Points on a hilly landscape, in no order, each with its height.
A ball rolls from a point to the lowest of its 2 nearest points, and stops where none of them is lower. Distance is the straight distance between rows; heights are no part of it.
q_129 height 23.4: [ 92 126 145 145 100 132 167 158 102  81 108 172 121 149 113 144  76  88
 126 162]
q_751 height 66.8: [100 107 158 195  87  50 103 103 104 161  96 111 132 145 140 120 103  98
 148 150]
q_766 height 50.0: [129 156 111 102 113 133 106 116 159 156  77 116 170 161 167 169 152 156
 135 133]
q_832 height 24.4: [122 172 135 130  73 155 116 132 152  78 150 123 150 146 141 149  81 152
 161 140]
q_481 height 11.1: [132 147 165 136 165 133 115 126 129 161  93 170 138  90 147 142 211 111
 156 133]
q_348 height 42.2: [ 53 109 105 111 128 124 119 134 163  77 133 182 154 148  86 122 100  93
 125 156]
q_521 height 42.4: [126  75 142 111 166 103 128 135 138 176 154  67 113 105 100 146 168 104
 121  86]
q_43 height 63.9: [ 91 119 158 155 187 105 129  91 130 121 150 120 171 133 144 131 143 123
 195 133]
q_21 height 33.9: [107 134 143 103 126 136 160 109  83  60 123 138 129  68 166  64 144 106
 160 161]
q_187 height 61.9: [139 102 136 114 128 146 190 128 130 157 137 124 109 165  77 199 166 122
 111 139]
q_585 height 28.4: [115 187 151 145 126 186 145 115 140 124 118 135  59 105 119 191 159 147
 168 137]
q_673 height 60.4: [150 170 136  97 109 145 146 143  97  97  90 144 134 139 127 117 111 117
  94 129]
q_69 height 20.1: [128 117  96 113 153 180 102  93 138 147 130  90 142  92 103 157 202 144
 172 131]
q_544 height 67.3: [110 107 174 180 111  82 108  98  77 138 102  91 119 125 148  75 102 111
 183 135]
q_986 height 43.0: [140 144  85 107 169 123 110  36 117 114 135  94 134  98 136  86 150 161
 151 164]
q_518 height 47.0: [189 152 121 100 128 150  88 115 127 164  84  82 155 148 118 138 129 123
  99 117]
q_781 height 55.7: [124  88 100 113 143 126 136 190 134  90  72 173 130 152 143 139 122 111
 112 130]
q_229 height 60.8: [141  89 136 203 173  93 152 125 151 154 122 164 118 172 119 172  78 132
 149 103]
q_672 height 41.0: [122 166  99 138 102 107 138 137  99 120 158 140 197 136 121  51 129  88
  95 137]
q_298 height 38.0: [143 115 112 113  91 109 154 157  92 119 133 143 180 134 110  59 123 100
  48 104]
q_650 height 23.0: [ 79 151  89 162 140 144 119 167  89 125 100 184 131  85 130  45 156 129
 120 106]
q_121 height 24.8: [144 176 112 152 186 158 156 149  70  95 161 119 177 137 106 106 148 104
 128 149]
q_924 height 20.4: [172 154 121 203 161 135 123 156  46 155 100 136 149 162 141 119 127 130
 111 134]
q_330 height 32.5: [132 167 172 124 106 138  93  94 105  95 158 133  87 152 114 127 122 192
 154 147]
q_127 height 23.5: [128  90 143 110 167 111 143 163 124 129  68 207  94 117 135 105 159 132
  72 109]
q_216 height 40.3: [123 122 153 117 152 132 127 130 103 131 145 114 108 123  97  98  97 113
 105 107]
q_59 height 23.3: [ 93 145 110  83 117 158  80 144 157  70 167 120  94  84 109 100 148 157
 150 128]
q_219 height 24.5: [ 71 130 112 148 112 137 152 142 150 154 185 127 112 142 137 155  88 154
 123 176]
q_234 height 55.0: [128 145  78 130 100 144 158 111 142 152 152 110 209 138 106 151 215 144
 145 104]
q_913 height 25.4: [119  78 143 114 130  90  94 168 118 103 180 155 150 148 126 100 107 118
 112 163]
q_702 height 20.7: [128 158 108 119 119 122 136 122 109 103 129 119 118  98  97  88 172 113
 130 121]
q_217 height 50.1: [181 118 118 139 158 117 189 141  87 120 104 156 117 151 160  68  94 159
  83  64]
q_210 height 44.4: [ 65  90 127 114 136 124 110 126 145  85 109 175 131 125  66  99  98  88
 117  86]
q_3 height 64.6: [ 88 112 160 155 144 117 147  52 135 170 176 126 141 126 135 132 163 153
 211 129]
q_416 height 65.3: [103 143 158 169 127  91 130  54 131 198 159 121 115 116 123 135 159 120
 160 125]
q_614 height 51.2: [ 91 155  85 135 134 171 140 136 145 149 164 130 133  69 127 144 177 112
 149 187]
q_902 height 50.6: [198 143 105 163 136 145 171 141 136 150 179 137 129 156 137 148  99 138
  92 124]
q_125 height 25.9: [152 140 133 147 132 161  75  93 122 136  90 117  91 106  83 138 154 144
 151 123]
q_698 height 52.6: [137  82 183  90 101 112 112  84 158 117  84 112 128 160 107 175 129 120
 147 115]
q_86 height 44.1: [130 123 138 138  89  92 173 136 169 124 115 147  42 140 125 157  88 148
 107  97]
q_280 height 27.1: [100 112 134 126 204 115 150 171 112 143 162 182 138 122 122 115 151 116
  90 119]
q_954 height 19.2: [182  98  72  92 106 129 129 182 162 130 106 176 100 141 157 115  92 152
  62 161]
q_395 height 12.2: [157 129 167 152 131 138  88 143  99 129  97 116 120 150 156 154  55 114
 133 104]
q_536 height 52.3: [154  85  97 127 133 109 168 129 104 115  68 150 106 163 137  76  67 155
  91 114]
q_152 height 70.2: [157 102 106 170 112  82  89 135 109 177 108  63 101 152 145 140 121 141
 113 132]
q_199 height 23.1: [115 141 121 104 123  93 130 156 115  83 189 114 162 163 137  94 138 136
 114 171]
q_999 height 63.2: [187  98 148 143  92  88 121 138 165 139 140 154 117 155 100 163  97 122
  98  96]
q_300 height 42.8: [174 121 145 100 132 135 106 121 115 137 133 103  69 140  93 121  82 154
  84  89]
q_912 height 39.8: [124 163 154 100  69 100 155 152 162 105 191 135 114  93 125 149 171 119
 131 131]
q_741 height 64.1: [106 115 122 142  99 127  89 171 125  95 108 131  90 119  98 122 122 119
 128 134]
q_853 height 34.6: [ 88 143 111 103 122 163 176 108 138 157 170 130 118 127 121 157 198 169
 131 136]
q_155 height 29.4: [ 83 133 130 158 141 103 130 148 110 145 192 101 123 110 170 125 152 110
 164 193]
q_895 height 45.3: [ 79 142 158 126 134 141 157 124  79  93  83 117 104 125 145 116 111 113
 163 164]
q_228 height 18.3: [ 91 131 121  85 146 122  83 152 157  79 124 134  91 112 128  88 124 166
 130  95]
q_485 height 58.6: [133 127 172 146  88 133  69 124  91 124 130 175 141  90  97  88  95  92
 134 114]
q_869 height 44.2: [130 141 140 156 115  87 113  94  98 148 121 137 170 120 129  59 150 100
 112 120]
q_243 height 47.9: [ 93 151 113  75 168 172 118  98 159 152 146 130 132  85 150 128 100 112
 129 151]
q_621 height 46.7: [130 107 112 143  82  96 168 131 166 121 129 179  66 145  86 166  97 124
  69 145]
q_438 height 26.7: [203  87  65  86 118 100 149 175 170 135 128 165 145 122 154 101 138 133
  55 121]
q_227 height 39.0: [165 168 183 105 176 170 151 118  93 172 141  72 108 114 142 166 147 123
 127 135]
q_532 height 52.4: [129 102 164  80 115  61 111  97 149 116 101 143 177 169 127  88  92 132
  95 126]
q_508 height 21.4: [113 145 125 108 162 205 118 136 156 166 133 139 136 120 145 196  84 132
 134 101]
q_302 height 17.0: [181 136 136 170 131 148 123 156  75 152  91 139 125 152 162 130  66 127
  92 130]
q_641 height 59.4: [142 147 165 137 123 112 135 127 113  95 100 151 145 168 124 120 125 126
 138 125]
q_811 height 38.5: [125 149 119 120 127 123 185 166 138 105 183 124  92 147 137 147 145 164
 106 124]
q_694 height 45.8: [131 172 138 143 145 111 143 124  78 147 124 164 145 129 148  58 144 135
  82 116]
q_366 height 57.0: [123 101 115 121 116 118 148 152 167 138 127  76 128 124 134 157 116 100
 117  96]
q_513 height 69.0: [140 119 136 115 159 145 125 156  56 105 152  55 152 118 133  97 131  95
 123 154]
q_857 height 33.1: [162 114 170 129 120 110 177 130 117 109 143 170  55 145  75 146 148 122
  77 115]
q_342 height 53.3: [127 131 124 141  23 141 153  82 135 118 138 121 187 155 102 174 178 156
 186 117]
q_135 height 24.9: [ 94 126 113 109 110 211 103 114 161 139 146 131 128 102 123 181 105 136
 186 113]
q_955 height 40.2: [139  85  87 148 109  95 142 170 171 165 161 111  83 128 150 141  98 158
  99  77]
q_911 height 50.9: [132  88 151  96 117 111 116 149 137 113 111 176 106 149 106 112  81 129
  78 115]
q_168 height 40.5: [161 173 148 109 155 164 133 121 106 134 168  55 134  88 178 139 149 116
 150 145]
q_99 height 40.7: [149 148 139 125 123 109  82  90 107 199 163  72 115 118 140  84 114 122
 107 161]
q_194 height 60.0: [167 104 137 102 128 113 210 101 140  81 156 146 168 187  91 158 130 124
 106 131]
q_253 height 50.2: [135 116 150  45 139 112  98  88 145 104  86 127 141 165 101 113 111 135
  90 111]
q_712 height 63.1: [ 86 107 144 138 180 124 142 118 145 139 100 131 166 140 150 156 111  93
 163 132]
q_868 height 44.5: [108  65 131 114 139  72 116 115 142 168 131  88  91 140  99 128 167 123
 106 124]
q_104 height 36.0: [148  89 151 143 123 139  92 103  78 129 143 148 152  28 160  69 124  86
 150 124]
q_674 height 54.3: [172  79  72 147 149 144 133 142 169 152 154 150 186 163 129 152  71 128
 102 129]
q_446 height 62.0: [ 94 108 129 170 182 122 145 152 163 167 124 153 140 139 153 183  84 106
 142  93]
q_831 height 53.1: [138 186  79 166 122 204  93 148 100  82 155 157 146  93 118 108 109 123
 148 151]
q_652 height 57.8: [137 162 106 157  84 121 139 114 145  76  98 103 157 142  90 149 164  99
 169 118]
q_171 height 68.5: [140  94 110 137 186  98 114 153 100 150  97 123 106 142 161 105 115 147
 109 125]
q_423 height 35.4: [119 128 149 109  92  92  71  90 128 138 133 119 133 118 118  73  81 122
 122 130]
q_145 height 67.8: [168 145 101 160 135 142 154 128 152 154  58 143 116 151  93 179 168 126
 100  80]
q_960 height 27.9: [ 90 114 137 160  50 157 124 142  81  78  75 167 142 130  94  77 119 138
 127 170]
q_930 height 46.8: [106  97 105 103 134 146  95 110 136  85 102 124 148  96  76  97 128  73
 146 104]
q_391 height 34.5: [119 162 182  98 142 147 115  76 109 143 156 132  76 138 117 113  98 167
 117 145]
q_178 height 31.5: [104 153 150 129 133 111 128 132 115 126 180 117 165  88 195 104 124  98
 166 193]
q_318 height 27.8: [120 130 124 154  95 130 129 112 129 142 170 119 127 190 112 162  59 155
 135 175]
q_546 height 30.5: [155 111 207 118 112 103 134 117 111 129 128 197  92 140  74 144 142 106
  99 143]
q_173 height 25.6: [135 124  79 115 120 128 133 170 150 152 130 178 113 110 156 103  93 121
  25 142]
q_169 height 48.1: [136 160 150  62 133 113 127  82 137  84 110 100 123 138 110 100 141 152
 113 106]
q_15 height 44.0: [ 78 131 151 114 142 137 144 127  87  62 103 127  84 150 112 112  65 139
 136 142]
q_262 height 32.4: [138 124 133 115 115 130  89  96 122 118 169 138 110  33 130  83 114 101
 131 126]
q_30 height 52.7: [111  76 183  76  98 139 125  94 146 144 132  91 134 134 140 185 129 143
 182 119]
q_14 height 68.4: [125 106 154 141 189 134  94 177  51 135 138  94 141 113 146  82 145 108
 145 145]
q_872 height 30.0: [109 126  97 123  61 164 124 134  85  57  83 128 159 113 119  64 120 125
 144 201]
q_190 height 56.0: [179 142 105 145  92 148 132 148 136 118 150  90 198 145  97 177 195 151
 144  87]
q_102 height 48.7: [116 119 193 112 172 129 136 137 100 109 146 103 116 133 128 154 167 123
 174 142]
q_167 height 41.9: [119 146 191 100 113 113 188 133 149 123 221 120 125 119 127 153 163 117
 146 116]
q_783 height 56.4: [163  85 104 158 133 137 129 121 175 171 118 175 133 178 151 176 112 196
 127  97]
q_725 height 36.5: [121 131 140 116 167 135 152  76  98  95  94 144 115  50 132  81 157 102
 153 114]
q_424 height 11.8: [ 97 205 112 193 126 110 150 120 134 144 104 153 121 112 168 117 120 125
 148 122]
q_2 height 51.5: [155 146  74 124  69 148 126 144 162 161  90 122 169 169 156 181 187 191
 130 104]
q_824 height 60.7: [173 160 194 162  91 106 105 117 118 115 180 121 133 109  90 135 136 110
 155  69]
q_267 height 69.6: [150 132 129 141 111 160 118 144  37 132  97  60 158 137 133 106 103  89
 118 178]
q_724 height 45.2: [137 146 169 103  86 163 132  77 146 172 174 115 146 100 129 173 131 129
 166 112]
q_467 height 43.5: [165  84 100 120  97 119 143 148 148 177 147  86 120 143 146 164 130 174
 120  59]
q_108 height 42.5: [ 76 136 144 103 172 116 146 105 107  96 145 104 113 143 131 108  59 121
 131 130]
q_522 height 69.7: [124 133  62 186 119 104 177 177 133 141 113 128  89 117 120 122 131  99
  81  92]
q_584 height 52.1: [ 89 121  92 131 117 157 129  97 157 158 124 111 155 154  96 173 140 142
 139  97]
q_555 height 23.6: [140 141 111 141 137 155 103 106 126 157 105  69  85 115  79 147 202 144
 152 108]
q_28 height 27.2: [121 176 120 120  43 155 130 108 156  87 144  95 113 148 128 156 137 174
 160 136]
q_425 height 53.2: [171 105 163 101 112  79 123 110 114 142 100 169 137 155 125  84 114 127
  72  93]
q_785 height 56.5: [114  83 124 121 132  97 123 190 173 111 108 144 140 136 134 151 157 129
 139 107]
q_743 height 37.2: [111 136  93 122 161 129 133 127 133 172 137  96 121 129 116 118 149 121
  90 146]
q_376 height 52.9: [171  69 125 114 127  92 163 146 165 125 139 129 167 163 140 163 116 140
 122 130]
q_551 height 25.0: [ 80 168  71 117 135 137 144 128 141  97 122 118 102 108  95  72 139 107
 104  89]
q_855 height 45.0: [155 143 126  76 124 160 103  94 116 156 125  86 117 147 103 136  89 139
  75 138]
q_571 height 66.7: [ 99 108 122 131 153 120 111 154  97 129  76 111 104  98 156  92 149  89
 146 124]
q_73 height 46.5: [103 139 147 141 140 117 155 166  90  77 103  74 131 111 173 139 134 103
 185 160]
q_696 height 22.7: [147 172 118 170 149 146 155 149  69 128 129 114 151 172 139 126 122 118
 112 182]
q_141 height 60.6: [120 138 125 100 116 146 186 156 135 104 168  60 154 114 128 172 169 101
 148 149]
q_716 height 37.0: [ 68 116 118 120 148 131  80 151 142 132 114 166 171 125 148 107  63 114
 130 143]
q_95 height 39.1: [134 183  92 106 158 134 165  73 109  77 100 112 108  51 146  74 174 129
 142 110]
q_545 height 46.6: [164  97 120 164 105  83 175 151 151 117 108 145  78 157 156 144  70 142
 130 111]
q_796 height 30.6: [100  74 129 119 116  68  63 172 146 148 174 180 145 126 140  82 124 132
  88 152]
q_730 height 55.6: [143 166 120 138 116 143 102  61 134  70 136 160 155  89  98  72 103 125
 153 101]
q_576 height 56.1: [127 102  81 136 147 115 133 131 155 125 143 181 198 180 108 134  91 119
  94 142]
q_428 height 35.9: [147 146 141 101 128 102 198 136 123  97 174 146  91 138 107 137 157 130
  82 152]
q_950 height 44.3: [128 147 132  75 166 149 135  92 144 119  87  66 159 135 158 139 107 118
 139 127]
q_471 height 15.6: [125 153 115 147 121 122 109 152 118  63 145  75 147 122 164 107 135 157
 201 126]
q_963 height 23.2: [110 104 158 106 187 128 124 136 147 149 148 207 119 143  98 138 141 141
  91 116]
q_260 height 57.7: [100 101 111  96 121 121 176 117 159 128 163 162 188 181 118 150 106 123
  98 174]
q_356 height 30.1: [132 168 116 122  90 132 110 114 136 114 162  82  88 140 123 110 146 193
 140 149]
q_720 height 34.0: [123 134 133 161 120 112  84 106  99 132 166 135 172  71 179  61 117  97
 158 159]
q_443 height 50.8: [148  87 167  89 144 112 138 130 136  99  97 121 151 156  91 172 139  86
 128 117]
q_87 height 27.5: [130  77 182 116 144 106 133 143  87 122  99 206  94 120  81 103 149 110
  84 124]
q_238 height 48.5: [146  75 115 121 100 131 142 141 171 119  90 201  85 161 105 148  86 126
  80 152]
q_713 height 15.1: [127 140 168 144 150 132 134 139 137 169 136 136 156  90 181 174 200  99
 184 122]
q_574 height 25.7: [111 119 155 159  70 137 146 147  71  85  90 130 122 154  94 106  95 103
 134 172]
q_322 height 54.2: [136 200  76 141 121 173 109 114 117  83 125 137 149  82 122  85 117 147
 144 113]
q_354 height 17.7: [ 92 133 113 117 126 112 109 141 157 106 116 163  90 150 107 126 148 189
 122 107]
q_184 height 46.4: [133 171 127  80 174 149 147  93 141  98 107  99 133 146 105 133 173 163
 124 122]
q_607 height 27.7: [130 125 126 110  90 141  85 100 154 102 197 138 117  74 126 105 143 149
 168 139]
q_419 height 37.1: [110 142 124  81  85 141 165 132 172 137 165 130 145 131 112 152 167 146
 128 116]
q_82 height 48.8: [184 136 144 132 103 127 179 134 136 177 161 119 129 136 138 187  98 111
  86 125]
q_670 height 33.8: [160 101 119  87  89  84 139 176 129 140 114 156 155 121 134  82 147 106
  45 118]
q_13 height 36.3: [148  88 129 121 151  75  80 125 134 173 105 110 148 119 121 100 177 104
 110  64]
q_232 height 59.6: [ 95 128 115 124 138 108 179 117 142 118 150  62 151  95 128 128 172  66
 161 164]
q_381 height 30.9: [100 108 114  96 223 110 150 150 131 155 187 134 150 139 147 113 149 140
 100 147]
q_307 height 66.9: [168 147 117 147 164 127 144 157 122 171  64 123 104 105 120 159 173 105
  84  73]
q_598 height 47.1: [176 179 187 115  97 144 145 122 134 155 153 123 143 113 146 188 109 108
 125 107]
q_480 height 47.2: [203  76  81 140 105 103 115 142 170 139 119 101 163 164 120 151 142 159
 112  55]
q_765 height 22.6: [122 152 173 153 124 134 119 159  88 153 133 153  96  77 152 111 142  98
 140 124]
q_639 height 65.9: [140 121 137 161 161 128 118 177 132 161 115 147 115 110 129 158 147 105
 115  70]
q_81 height 48.9: [123 121 131  85 135 139 124 102 171  93 125 123 159 127  88 149 131 100
 154  95]
q_562 height 36.9: [132 151 171  92 149 149 130 102 125 179 169  95  79 124 149 145 141 163
 101 125]
q_640 height 30.3: [105 165 142 165 120 137 152 111 110 128 122 117  79 144 103 156 167 143
 154 172]
q_393 height 32.3: [132 152 139 143  61 111  67  73 142 153 126 118 125 104 160 100  84 125
 140 177]
q_968 height 20.0: [108 168 154 160 133 137 165 158 118  91 133 169 151 124 155 141  78  82
 143 140]
q_315 height 54.0: [125  90 134 124 123  95 148 157 118 102  38 157 109 162 163 117  77 142
 105 135]
q_750 height 31.8: [101 138 112 120 108 167 166  82  72  54  94 120 143  90 139  73 108 108
 151 196]
q_849 height 32.1: [ 96 141 121 136 102 138 130  81 153 127 143 138 107 132 102 141 183 157
 168 155]
q_735 height 41.2: [147 131 135 150 100 106 170 164 139  68 149 142  54 158 123 161 128 177
 117 108]
q_507 height 49.1: [122  59  89 107 147 117 163 119 181 184 104 135  73 156 111 163 130 163
 100 107]
q_496 height 68.7: [145 145  88 161 107 127 154 156 149 149 106 149 103 132 115 161 144 124
  84 130]
q_38 height 26.8: [ 74 166  63 150 158 129 153 139 125  89 119 150 118  73 131  55 168 136
 132  99]
q_345 height 21.5: [121 173 120 147 110 164 125 131 110  57 138 105 125 135 119 138  81 114
 168 160]
q_472 height 50.7: [ 84  91  86 134 131 163 134 130 164 165 113 118  84 153  99 178 104 168
 124 107]
q_761 height 28.8: [135 128 134 131 152 148  63  99 154 179 110 132 113 131 117 143 150 168
 135 109]
q_448 height 58.7: [119 162 129 169 108 109 145  86 103  61  98 132 146 164  91 110 133 113
 167 144]
q_405 height 47.7: [145 188 136 126 149 127 194 149  83 100  89 162 129 133 141  65 128 154
  80  84]
q_799 height 56.9: [168 140 133 136  84 137 139 117 135 103 143  95 143 163  70 160 187 140
 145 112]
q_941 height 51.0: [106  81 123  95 159  76 179 123 152 134 164 115  97 169 178 136  90 156
 105 174]
q_150 height 18.2: [100 133 136 127 159 148 125 168 103 150  83 219 115  96 124  70 163 127
  84  87]
q_350 height 70.1: [144 149 128 158 110 145  89 111  83 131  96  85 140 119 153 105 114 106
 151 149]
q_313 height 52.2: [128 151  96 157 127 179 105 124 110 112 155 129 143  93 120 123 148  94
 156 201]
q_958 height 43.1: [ 99 113  95 149 174 112  94 109 140 140 146 101 159  89 112  84 145  95
 150  96]
q_925 height 35.3: [129  89 132 139 100  83  67 191 120 155 134 145 143 116 179  87 137 125
 122 156]
q_25 height 61.0: [171 116 120 149 131 107 211 107 154 130 141 154 140 183  78 178 153 131
 103 134]
q_484 height 46.9: [116  91 113 105 146  81 138 100 155 164 112 121  71 166 111 126 111 152
  86 147]
q_624 height 52.5: [151 121  98 162 155 155 119 161 122 142 152 131 140 158 111 153  84 144
 101 127]
q_332 height 54.9: [147 134  91 180 109 155 126 156 152 190 109 140 103 150 157 187 103 192
 131 112]
q_288 height 18.1: [ 75 139 129  70 177 165 128 124 148 115 146 187 124 112  92 137 138 125
 105 136]
q_881 height 27.4: [ 80 139 141 176 145 124 144 149 113 166 193 134 102 136 150 155 142 157
 150 178]
q_936 height 49.9: [200  62 115 104 100  93  99 160 180 111 109 141 158 171 133 147 127 162
 117  93]
q_547 height 19.0: [117 138 177 158 177 108 110 175 107 173 139 143 122  79 191 131 162 101
 164 143]
q_363 height 16.1: [114 198 134 183 101 112 156 138 113 113 122 181 130 142 167 112  85 122
 113 137]
q_337 height 49.8: [131 127 180 117 193 181 145 103 120 127 162  96 117  96 109 159 157 109
 190 111]
q_809 height 47.5: [130 138 173 135 166 137 127 150  83  80 136  97 104  97 170 133 155 126
 204 158]
q_248 height 63.3: [137 140 135 108  82 161  80 144 117  82 117 132 119 119  71 125 109 111
 134 143]
q_515 height 65.8: [ 97 112  81 146 152 127  93 155 113 101  32  98  91 114 132  87 138 119
 150 112]
q_606 height 54.1: [146 151 107 135  68 151 177  67 146 129 150 111 179 110 115 164 218 142
 181 109]
q_695 height 34.2: [103 141 121 136 141 156  76 134 133 127 123 128 155  97 176 121  55  97
 162 137]
q_898 height 57.1: [139 140 160 138  86 149  68  74 132  89 139 163 102  85  95 105  82 119
 161 110]
q_269 height 51.1: [118  93 186 102 152 159 150  76 132 162 136 108 116  99 118 184 145 121
 197  93]
q_107 height 31.4: [152 119  95 131 137 121 149 208 146 170 147 145 119 102 175 131  94 111
  66 116]
q_882 height 11.9: [ 69 137 138  73 139 142 122 148 152  79 138 193  99  99 138  93 122 136
 115 120]
q_386 height 44.7: [104 146 104  97 177 151 150  50 142 128 119  93 140 124 124 120 152 161
 166 117]
q_422 height 38.6: [140 122 137 115 114 103  71 158  96 171 131  94 128 123 154  94 131 129
  97 172]
q_495 height 53.5: [112 132  97 155  98 143 118 148 150 178 147 122 124 146 132 166 157 165
 143 130]
q_483 height 19.4: [113 145 131 118 118 141 115 175 112  74 159  96 145 141 151 111 146 150
 151 162]
q_174 height 39.7: [ 57  98 107 117 130 138  82 106 178 118 112 158 169 111 124 127  98  87
 153 160]
q_961 height 62.6: [166 100 103  90 115 167 162 139 155 144 110 118 155 153 111 214 150 118
  98 146]
q_230 height 42.3: [136 130 144 136 138  89 110  89  80 188 140  83 151 116 129  57 121 105
  90 122]
q_309 height 36.2: [175  97  61 152 113 109 160 194 170 147 144 130  77 110 174 132  80 110
  96 100]
q_153 height 66.0: [136 127 134 202 111  77 110  88 134 198 108  99 134 130 118 132 141 110
 143 124]
q_183 height 59.8: [159 109 152 167 159 105 162 108 140 115  94 176  95 177 109 166 115 153
 128  99]
q_340 height 25.8: [102 171 176 149 154 165 131 142 127 120 137 150  69  72 148 152 147 122
 155 118]
q_636 height 67.7: [ 99  86 149 124 191 110  89 154  92 131 102 131 130 142 163  84 147 135
 132 134]
q_249 height 28.0: [125 143 128 124 117 190  62 124 168 131 113 143 111  75 160 157 116 154
 193 128]
q_257 height 59.7: [164 141 191 160 122 147  98 130  89 120 154 145 120  96  87 108 120  85
 142  84]
q_202 height 40.1: [114  98 110  89 160  84  82 118 155 150 123 111 160  93 123  61 146  91
 122 102]
q_746 height 41.1: [158 159  77 116 161 170 138  51  98  93 123 107 117  54 128  78 152 139
 118 143]
q_769 height 55.1: [135  81 131  81 117 123 140 138 174 137 135  99 159 151 144 176  85 125
 130 105]
q_160 height 69.5: [127  82  81 151 138  89  94 146 103 178 109  77 105 172 168 103 101 154
 107 167]
q_627 height 64.8: [169  81 135 143 146 118 126 163 146 170 124 185 111 131 132 163 111 117
  86  89]
q_722 height 61.5: [173 109 139 101  91 142 129 151  83  82 102 139 134 174 104 119  82 121
  77 155]
q_580 height 42.1: [149 164 159  55 160 162 130 132 103 108 124  58 135 110 178 138 121 120
 139 143]
q_270 height 49.6: [ 78 122 130 113 172 157 112 101 141 170 161 134 119  78 149 131 149 121
 161 175]
q_797 height 58.9: [115 130 133 108 111 111 147  92 144 103 173 164 168 191  84 150 134 140
 114 157]
q_193 height 17.4: [135 146 137 122 154 162 123 150 130 142 113 139 116 131 155 166  55 133
 123  79]
q_649 height 52.8: [132 131  96 128  49 153 118 118 148 133 118 123 184 185 136 178 170 178
 176 122]
q_784 height 62.4: [147 130 176  92  84 161  74 149  90  76 101 151 117 153 103 128 104 140
 109 158]
q_154 height 29.9: [113 147 133 145  94 130 100  83 118 174 136  92 134 152 135 137  60 130
 144 195]
q_83 height 5.9: [ 87 175 102 184 124 150 106 115 155 131 103 192 108  86 134 119 130 132
 166 123]
q_314 height 58.8: [ 98  94 118 124 115  94 154 113 159 151 140  51 151 104 129 155 141  80
 155 125]
q_604 height 12.1: [ 73 161  95 161 108 119 115 115 173 109  97 207 105 135  93 133 161 150
 139 118]
q_334 height 48.6: [158 133 119 118 139 163 111 120 133 161  72  68 152 159 145 180 150 151
 137 121]
q_62 height 61.6: [113 115 104  83 128 167 172 167 153 106 124  85 163 157 126 190 156 127
 119 159]
q_802 height 46.1: [105 160  93  90 143 157 111  89 156 151 113 113 174 125 136 135  88 113
 110 140]
q_372 height 70.8: [173 116 140 166 100 117  71 168  84 155  86  69 135 143 163 138 136 110
 140 138]
q_489 height 54.8: [141 107 142 109 142  93 146 157 143 137 125 114 150 157 160 150 162 151
 126 125]
q_623 height 67.9: [146 136 178 160 128  74  84 121  89 145 114  96  97 114 165  86 119 142
 175  98]
q_843 height 31.3: [122 154 148 115 141 157  70 134 150 156 138 130 138  98 194 139  97 148
 161 131]
q_509 height 39.9: [128 108 106 101 168 122 142 156 124 150 144  69 123 112  96 117 184  90
  87 109]
q_29 height 34.1: [110 138 127  95 188 122 126 111 118 139 162 111 161 133 137  85 157 139
 112 160]
q_646 height 70.7: [127 129  77 183  97 109 137 179 131 131 156 148  95 125 111 105  77 105
  83  91]
q_946 height 49.0: [123 104 103 137 153  88 173 128 141 128 117 113  82 170 178 131  60 160
 115 135]
q_634 height 58.2: [175 122 136 141 151 113 157 111 184 136 103 184 139 168 139 160  95 171
 103  81]
q_937 height 16.0: [123 130 123 126 150 134 116 105 130 120 113 117 147  89 125 119 208 118
 160 156]
q_195 height 32.6: [138 116 112 150 140 108  45 104 134 183  92 120 139 117 103  94 148 129
 112  97]
q_908 height 61.8: [171 111 174 145  73  83 137 121 141 120 177 118 120 146  93 160 114 128
 135  75]
q_851 height 43.6: [136 135 188  89  94 131 160 102 140 135 201 110 153  84 144 172 149 102
 161 151]
q_177 height 18.9: [123 157 102 183 132 153  97 106  99  61 154  79 148 131 138  93 100 150
 190 156]
q_477 height 65.0: [112 112  84 142 115 127  81 151 117 102  47 113  96 159 110 123 119 137
 120 143]

Call two points neighbours if one is among the 2 nearest of the other. Go from one point of each pair to the other, from neighbour to neighbour, staying as low as possible. Name the highest point that can't be avoided.
q_219, q_395 | q_941
q_216, q_83 | q_30
q_83, q_219 | q_104
q_86, q_395 | q_930
q_471, q_954 | q_869
q_150, q_481 | q_38
q_882, q_83 | q_228

Where does a ball stop that starts at each point below?
q_248 | q_216
q_194 | q_481
q_307 | q_471
q_532 | q_83
q_698 | q_395
q_544 | q_882
q_495 | q_882
q_313 | q_471
q_781 | q_471
q_941 | q_882
